A landscape with many valleys, sampled at points; each row gives a point and its height.
From any point a ball rolls to the lowest of the 5 points nearest to it. It stops when none of these is lower. Distance is the straight distance between rows; heights are no part of it.
(453) height 36.4: -7  46  5  1  -14  -47  5  51  -81  20
(722) height 13.3: -9  33  26  -5  -10  -36  -14  44  -74  15
(349) height 74.6: -9  23  -1  19  2  -24  1  46  -36  48
(186) height 55.1: 10  22  -30  16  28  53  -24  -48  15  -59
(116) height 34.1: 6  29  -22  42  -11  -12  35  25  19  43
(165) height 70.4: 0  0  -20  19  40  63  -38  -47  11  -67
(67) height 42.5: -14  -55  -6  -35  19  10  -9  -36  9  -43
(659) height 48.1: 6  -17  73  -14  -5  -4  -47  33  -45  3
(128) height 41.0: 5  24  -27  12  -14  2  39  -17  36  4
(371) height 37.7: -6  -52  9  -30  6  -1  -10  -15  14  -8
(526) height 36.8: 17  39  -33  20  -23  2  44  -13  38  -1
(550) height 44.6: -4  -44  20  -21  2  -9  -12  -1  11  14
(34) height 59.9: 15  -66  84  -27  -1  2  -53  18  -13  -27
(234) height 58.5: -9  37  -5  19  -3  -36  4  52  -58  42
(575) height 40.1: 12  47  -34  12  11  41  -12  -48  18  -53
(174) height 52.7: -5  38  -19  40  -6  -23  22  48  -20  56
(689) height 66.4: -2  -15  13  -3  1  -12  -7  24  -6  39
(626) height 59.6: -9  18  14  7  1  -22  -7  47  -39  42
(672) height 22.7: 5  -73  41  -40  2  -8  -35  0  5  -24
(256) height 45.4: -4  -64  23  -39  9  -5  -17  -14  9  -17
(405) height 30.9: 33  70  -50  19  -29  -1  30  -23  36  -26
(270) height 63.8: 5  -46  47  -24  0  -9  -33  15  -11  12
(403) height 37.6: -10  -41  0  -21  4  0  1  -16  18  -1
(654) height 25.0: 18  52  -43  8  -7  24  20  -39  26  -41
(176) height 54.9: 11  -55  66  -25  -2  -2  -45  17  -14  -4
(516) height 52.8: 0  3  -8  17  -5  -9  24  17  20  34
(596) height 65.7: -7  -3  4  7  -1  -11  6  20  6  42
(481) height 23.0: 17  44  -38  11  -17  12  31  -33  32  -25
(473) height 57.9: 2  -38  39  -19  1  -7  -29  16  -7  22
(212) height 62.3: -5  -2  15  3  1  -18  -10  31  -17  42
(644) height 35.2: 5  22  -22  30  -17  -9  40  12  32  31
(379) height 49.3: 6  -37  76  -15  -5  0  -48  27  -33  -3
(577) height 47.6: 29  52  -39  34  -33  -8  47  -2  47  5
(21) height 24.9: 8  29  -33  6  -11  14  31  -34  30  -24
(194) height 90.8: -11  -12  -26  0  32  45  -17  -49  8  -61
(446) height 29.5: -10  -4  -24  -9  4  17  22  -38  25  -25
(512) height 59.2: -8  -14  -8  -8  -1  -1  23  -11  25  9
(159) height 57.8: -5  7  6  12  -1  -19  1  35  -18  48
(696) height 38.2: 3  32  -20  46  -12  -18  31  33  8  47
(274) height 44.7: -4  8  54  -9  -9  -15  -37  38  -58  13
(322) height 60.0: -2  -20  24  -9  2  -11  -14  19  -10  34
(131) height 34.7: -14  -35  -8  -19  10  8  9  -29  20  -19
(398) height 31.9: 9  33  -33  6  10  36  1  -48  18  -51
(507) height 22.9: 16  44  -32  46  -27  -15  44  17  36  31
(531) height 47.7: -8  32  16  4  -3  -29  -8  48  -64  30
(114) height 53.7: -13  -14  -22  -7  21  29  0  -47  10  -48
(282) height 49.1: -9  -67  11  -41  13  3  -15  -23  10  -33
(418) height 82.5: -17  -26  -22  1  38  50  -27  -47  4  -70
(113) height 8.2: -4  -3  -18  -4  -3  4  27  -22  26  -1
(268) height 48.9: 1  -14  46  -11  -2  -11  -34  33  -31  24
(683) height 31.3: -7  31  38  -12  -10  -28  -16  45  -78  10
(91) height 69.9: 8  -61  43  -30  3  -6  -34  8  0  -2
(213) height 33.2: -12  -25  -15  -14  8  12  14  -35  20  -20
(500) height 88.4: -4  -12  -2  2  -2  -5  13  5  19  31
(3) height 47.9: -6  6  32  -6  1  -16  -26  37  -47  29
(193) height 49.8: -4  14  -5  23  0  -17  15  31  -2  48
(656) height 31.0: -8  9  -30  -1  7  30  13  -47  18  -43
(66) height 19.9: -6  -25  0  -10  -2  -7  8  -6  19  19
(351) height 25.7: 2  22  -30  1  -4  17  26  -36  27  -27
(465) height 29.4: -1  13  -24  -3  -6  10  31  -29  30  -15
(187) height 71.0: -17  -33  -20  -10  33  32  -14  -48  7  -58
(49) height 25.5: 29  63  -47  9  -18  17  21  -35  29  -36
(28) height 65.8: -8  28  -8  31  2  -23  10  44  -25  49

Where does a ball stop that starts at each point below?
(28) => (507)
(268) => (722)
(516) => (507)
(174) => (507)
(596) => (507)
(656) => (481)
(379) => (722)
(131) => (113)

For each start below, name every point that the ball comes to, in order.
(473) => (550) > (66) > (113)
(176) => (379) > (659) > (274) > (722)
(159) => (193) > (696) > (507)
(322) => (268) > (274) > (722)
(626) => (531) > (722)
(3) => (274) > (722)
(403) => (66) > (113)
